Each row is a point on a landscape with many valleys, with its height.
A ball rolls from a point to whichever of its 2 nearest points has the largest drop for the distance, and stops where none of them is lower. Distance is the straight distance between rows; heights are no part of it.
(827): 117  104  108  99  115  86  93  85  79  108  62  104  107  74  115  120  110  111  105  93  105  98  125  97  92  116  100  height 210
(783): 118  120  94  107  87  76  99  75  109  121  95  113  102  99  111  109  85  117  119  98  96  123  125  77  87  88  88  height 66
(601): 102  133  95  92  119  78  115  97  98  129  101  84  82  99  103  106  114  85  102  116  108  98  131  86  99  77  99  height 138
(143): 110  92  91  101  99  89  118  120  84  105  119  90  106  91  114  85  139  111  82  101  96  102  84  106  79  111  99  height 549
(563): 113  91  120  100  80  79  101  88  88  79  92  119  119  85  131  109  92  103  99  93  98  98  91  101  83  89  92  height 654
(921): 89  95  109  78  126  103  80  92  100  88  110  88  112  81  115  131  118  129  110  85  82  105  129  86  62  131  108  height 663
(227): 99  75  99  90  121  107  76  104  93  83  78  83  111  79  116  100  100  118  91  69  108  90  110  112  60  145  115  height 369
(228): 81  108  92  87  91  110  74  91  119  81  93  113  100  111  61  100  69  97  106  125  109  86  57  93  99  72  113  height 328
(78): 123  101  112  107  129  104  114  122  98  124  118  77  80  89  90  91  112  67  101  104  105  96  102  102  103  117  98  height 280
(844): 125  132  96  114  104  85  111  106  94  90  126  95  65  93  90  103  128  79  87  115  103  91  96  100  70  78  93  height 516
(518): 82  110  82  121  92  105  81  74  103  96  78  119  82  101  89  99  60  82  90  94  119  104  86  112  134  70  124  height 357
(759): 100  134  103  122  102  95  71  70  104  97  107  103  64  99  54  97  84  105  90  106  118  130  76  104  81  64  113  height 330
(705): 120  84  122  105  132  95  90  93  88  97  65  102  107  88  128  118  87  106  90  81  112  112  120  95  75  123  99  height 264
(882): 110  78  79  115  63  110  104  102  101  90  77  98  96  132  118  86  88  77  89  81  114  104  107  110  152  118  112  height 218
(80): 98  107  92  109  83  88  131  78  73  101  81  129  100  98  112  109  120  118  72  115  94  100  108  108  104  69  95  height 723
(999): 105  106  86  99  111  86  112  112  100  110  118  85  98  88  94  100  132  123  107  96  98  88  103  92  74  110  96  height 590
(456): 75  88  92  125  75  106  98  89  84  67  86  129  116  119  102  90  93  116  88  94  88  100  70  121  107  96  100  height 508
(858): 104  142  82  111  95  83  106  75  114  139  106  112  87  123  102  98  91  107  106  108  101  129  125  78  83  77  95  height 152
(426): 97  70  84  102  72  118  102  111  103  58  95  99  94  147  105  106  93  87  91  75  112  98  105  108  155  122  104  height 82
(497): 101  108  92  100  110  82  113  89  77  125  87  95  89  80  102  98  115  93  92  108  113  101  116  102  115  80  98  height 67
(308): 108  123  79  116  136  78  117  116  103  100  122  102  77  101  94  110  133  97  93  102  103  104  101  88  81  78  100  height 546
(339): 124  102  89  114  91  99  92  114  96  101  83  83  93  87  116  82  86  92  112  94  120  66  80  114  89  120  114  height 442
(1108): 92  87  120  102  81  93  109  82  78  72  95  111  128  81  129  103  105  95  86  109  94  68  98  103  105  97  95  height 680
(932): 120  116  92  131  80  90  73  83  98  93  98  114  69  88  57  83  82  106  90  98  120  117  73  112  77  81  113  height 360
(763): 104  75  98  68  89  125  98  118  82  91  124  107  103  103  118  88  121  117  97  81  85  126  128  125  106  111  87  height 529
(1078): 97  121  80  94  97  75  132  105  95  111  97  112  91  117  118  93  131  108  88  101  98  109  122  95  88  85  98  height 738
(1002): 81  90  108  73  125  104  106  104  108  111  105  101  104  90  88  117  115  106  118  98  83  98  130  88  127  101  103  height 174
(397): 103  133  106  95  114  84  99  96  111  91  123  99  68  106  85  115  110  79  92  123  108  93  97  87  80  54  98  height 489
(140): 69  104  91  80  98  107  102  100  103  114  96  68  107  114  79  85  108  101  99  128  101  82  80  107  115  89  85  height 351
(1117): 128  94  117  79  119  111  100  114  85  136  100  89  87  95  117  83  110  104  107  84  102  125  131  113  86  128  97  height 398
(961): 103  116  93  114  105  96  103  98  114  127  113  91  87  104  70  98  92  106  107  112  102  104  90  93  84  84  86  height 263
(912): 136  113  103  97  103  76  112  110  83  109  90  99  103  92  134  106  127  102  92  105  101  106  113  95  73  104  98  height 257
(265): 65  115  111  120  101  107  85  101  83  82  96  109  106  142  91  99  105  108  102  104  81  130  59  113  112  95  92  height 441
(446): 105  89  90  99  89  97  124  101  75  108  80  120  107  87  113  98  120  115  77  100  92  106  109  116  116  102  98  height 679
(927): 71  82  99  110  97  113  112  97  80  77  96  103  106  122  89  91  118  97  77  102  99  94  103  113  142  109  99  height 293
(994): 80  99  100  92  119  95  103  90  106  107  92  106  107  88  83  124  96  96  113  114  94  87  110  79  128  82  98  height 117
(756): 93  107  112  85  89  101  97  88  120  101  106  107  104  118  82  101  85  99  106  130  90  99  78  85  83  70  80  height 137
(1055): 102  104  113  112  81  98  93  88  113  106  105  111  96  115  89  75  73  87  104  116  112  107  79  104  91  75  88  height 78
(1014): 88  82  102  112  106  108  117  98  85  99  86  109  102  107  91  104  103  87  82  101  96  106  116  112  156  91  100  height 228
(901): 150  107  116  107  98  92  101  107  69  99  84  89  106  88  131  102  108  98  78  102  103  104  95  107  49  121  94  height 195
(551): 108  98  112  107  99  81  82  78  108  82  93  134  95  78  86  124  82  96  109  101  107  104  98  81  109  65  105  height 414
(876): 89  98  120  79  124  102  95  94  103  91  129  80  112  86  126  119  135  105  106  92  85  90  111  83  67  123  109  height 640
(810): 116  97  125  72  96  132  97  116  128  133  115  77  97  110  89  73  87  93  120  100  97  109  118  108  100  131  83  height 496
(526): 117  138  104  99  84  87  115  88  125  120  116  108  90  124  102  100  90  91  110  116  94  108  118  80  64  81  84  height 235
(662): 95  92  80  108  84  100  95  115  101  92  93  81  99  98  104  72  100  94  108  102  113  71  75  114  111  105  110  height 415
(24): 95  95  101  108  126  113  102  114  108  112  105  68  93  112  79  86  88  63  89  102  123  116  99  93  148  90  97  height 358
(417): 120  105  81  96  109  78  108  97  83  127  79  96  96  75  97  107  122  117  107  94  110  110  122  100  106  104  103  height 140
(939): 93  132  99  125  121  103  88  89  107  113  114  100  76  114  63  97  82  98  97  105  105  125  71  103  90  69  99  height 300
(20): 121  110  81  124  74  81  78  81  88  98  82  125  81  75  87  86  82  98  92  97  132  115  88  104  102  74  119  height 362
(106): 95  90  117  102  105  94  112  86  98  115  89  116  109  93  109  105  91  84  103  102  95  104  123  90  137  90  95  height 170
(344): 128  114  112  113  117  96  96  112  92  102  107  79  88  76  97  101  112  89  104  109  106  74  90  104  63  121  85  height 119
(453): 124  105  110  74  112  97  108  109  84  122  86  98  93  88  133  105  128  107  92  86  98  120  135  106  82  125  105  height 332
(1090): 90  93  64  99  81  121  84  101  132  98  83  93  99  126  95  107  73  96  115  97  98  76  78  104  137  100  120  height 267
(386): 107  77  105  74  96  107  119  122  81  103  111  108  106  94  135  96  140  110  78  87  88  121  113  110  106  115  102  height 592
(1092): 85  86  96  93  109  105  91  103  118  85  89  115  123  78  98  125  75  114  128  89  84  84  99  86  116  122  118  height 205
(511): 118  86  107  94  102  90  120  113  77  115  91  107  103  91  129  90  125  89  81  96  104  116  109  105  123  104  96  height 642
(496): 89  92  79  95  92  114  84  103  131  95  79  106  111  89  103  120  71  105  130  93  97  64  89  96  124  109  123  height 234
(391): 74  80  86  87  70  133  99  101  107  56  101  94  98  138  86  111  96  98  95  88  106  77  113  102  144  124  103  height 219
(261): 98  97  94  129  125  96  101  116  96  90  117  104  85  101  86  86  109  91  89  100  108  105  65  102  102  75  97  height 211
(271): 103  107  97  93  100  86  107  99  110  128  102  105  104  102  97  103  103  126  119  92  87  120  124  91  89  102  91  height 145
(612): 82  101  92  125  102  95  85  75  104  91  83  141  96  94  78  109  66  102  102  92  106  117  89  96  118  70  111  height 384
(761): 79  71  102  94  80  116  98  94  101  70  113  114  136  80  103  115  78  132  108  82  64  94  119  114  108  127  120  height 616
(412): 116  81  112  85  136  111  91  102  82  109  70  94  97  82  118  96  108  109  92  73  121  105  125  107  76  137  105  height 318
(814): 119  92  108  78  97  120  87  118  102  131  106  84  88  91  99  69  96  112  123  84  102  115  132  122  89  132  90  height 452
(824): 113  98  101  135  117  104  104  120  101  104  122  96  72  94  79  83  94  60  84  106  113  99  72  109  107  89  96  height 238
(680): 73  79  105  84  105  111  106  95  99  89  119  111  109  91  94  111  121  120  106  92  71  94  122  94  118  108  102  height 232
(462): 67  84  107  95  95  127  98  97  106  68  92  99  109  141  78  114  87  82  92  106  101  93  99  91  148  109  92  height 310
(628): 72  74  79  114  72  120  98  99  114  64  101  119  126  100  97  109  78  129  111  78  71  82  98  107  120  118  127  height 587
(372): 123  110  101  112  99  92  107  107  122  121  115  91  97  103  86  103  92  117  120  99  85  108  105  95  65  107  83  height 217
(238): 72  121  111  111  92  109  75  88  92  88  91  112  91  123  81  90  82  104  107  112  99  115  56  115  99  73  101  height 393
(777): 107  105  114  65  103  116  105  101  125  138  105  83  115  113  91  91  80  86  121  123  98  97  109  87  108  112  83  height 534
(780): 78  101  94  90  108  96  111  96  103  98  129  90  108  91  113  109  147  110  102  99  85  86  105  81  77  106  101  height 617
(892): 155  116  109  125  96  98  90  104  81  105  90  87  81  81  110  98  102  86  93  108  103  93  101  110  54  123  85  height 154
(321): 74  121  113  90  99  97  71  79  99  86  97  108  82  111  66  108  91  103  95  125  101  101  64  100  88  61  107  height 361
(345): 87  109  105  76  95  101  106  89  123  91  119  100  116  118  96  110  104  109  108  140  78  81  70  74  71  83  87  height 100
(319): 97  88  123  90  89  106  87  110  117  98  80  96  131  100  127  108  54  99  120  85  94  92  101  105  84  128  105  height 614
(799): 111  113  84  119  125  92  126  120  105  124  123  104  74  117  89  89  120  95  94  92  94  126  106  99  87  87  103  height 588
(857): 100  104  72  121  87  94  81  95  103  103  89  100  82  89  93  86  74  90  103  97  129  94  78  112  115  75  117  height 331
(235): 137  91  99  112  87  95  101  126  75  94  91  95  106  81  128  73  99  93  88  97  113  86  70  111  80  118  109  height 470
(195): 99  91  103  104  116  95  98  101  112  96  97  108  111  78  93  113  93  106  124  94  99  91  95  79  100  98  97  height 163
(477): 98  81  125  86  87  110  94  107  123  96  92  104  124  116  114  100  67  87  122  93  97  103  108  89  122  119  92  height 589
(376): 103  101  102  101  132  100  107  114  101  130  110  77  92  87  88  89  105  76  105  97  114  110  117  93  134  102  104  height 317
(177): 100  77  110  90  95  99  102  104  93  81  103  121  129  76  121  123  88  126  99  70  82  116  115  109  102  125  115  height 647
(644): 113  121  115  95  116  100  103  103  106  95  125  75  96  88  97  114  118  85  103  126  102  66  86  93  64  102  87  height 88
(809): 96  110  120  97  106  80  94  79  105  86  108  128  81  106  94  118  102  88  96  112  104  109  98  80  96  51  99  height 451
(728): 100  88  111  98  71  96  100  95  98  99  83  109  127  88  122  102  69  112  109  92  91  95  104  106  96  113  97  height 630
(1057): 107  100  131  86  95  100  96  96  114  117  94  93  118  101  116  95  77  87  119  114  100  93  97  87  98  105  82  height 559
(484): 97  95  112  116  97  89  101  106  100  83  110  121  96  117  98  89  97  97  94  100  102  110  70  101  92  70  91  height 151
(169): 60  81  85  127  90  121  104  89  98  63  98  125  122  112  84  103  98  130  93  96  75  88  86  107  119  105  116  height 551
(414): 101  87  102  91  122  96  92  95  89  80  100  103  124  76  125  137  110  131  91  74  85  118  119  100  72  130  117  height 682
(57): 74  98  100  96  113  116  96  96  109  100  91  88  106  131  82  106  83  72  94  111  109  114  93  92  153  93  93  height 363
(555): 79  106  86  97  111  95  105  105  103  129  98  80  98  104  73  91  101  107  104  113  106  101  97  97  110  90  93  height 308
(13): 96  104  109  100  94  83  116  78  82  91  94  118  111  86  118  122  121  108  93  112  89  78  115  95  101  82  96  height 704
(1112): 80  76  99  84  92  110  81  102  98  82  92  87  127  79  125  105  96  118  106  76  94  81  104  115  85  143  118  height 400
(562): 75  81  77  101  78  111  100  110  93  79  91  81  102  121  95  82  116  98  90  97  111  78  88  117  134  118  102  height 364
(539): 89  111  106  84  100  106  108  104  112  102  132  77  113  108  99  98  123  97  98  135  93  66  77  85  74  93  85  height 47
(36): 115  114  108  112  121  105  118  109  108  117  128  84  74  94  76  102  100  55  90  113  100  97  84  99  99  90  83  height 255
(864): 93  77  104  77  89  112  95  119  100  98  116  90  113  99  104  80  108  123  109  85  94  108  112  112  102  121  91  height 469
(767): 101  112  87  85  113  92  127  125  103  114  119  102  85  119  105  92  137  111  93  85  94  123  124  98  87  103  105  height 662
(529): 124  150  99  100  100  87  110  100  116  115  112  88  78  105  103  111  105  78  105  121  107  98  132  82  72  87  91  height 204
(402): 76  72  104  75  76  119  87  104  100  81  122  87  128  90  115  89  103  114  105  86  84  84  109  113  99  130  101  height 427
(699): 96  93  79  111  88  115  96  103  104  98  92  77  81  138  95  86  84  67  92  85  131  110  109  101  158  113  106  height 306
(736): 86  102  76  98  83  115  85  94  123  103  81  93  103  118  81  85  65  89  111  115  112  82  73  103  117  83  107  height 298
(1101): 124  82  100  113  78  97  114  131  78  92  113  101  116  94  126  74  113  106  80  98  96  109  70  114  79  113  99  height 506

Two balls start at each pair of points below. Name the first point that both come to, or write never.
(864), (319) | never
(932), (228) | never
(814), (999) | never

Where does a ball stop that starts at each point below?
(763) | (497)
(13) | (539)
(921) | (994)
(265) | (994)
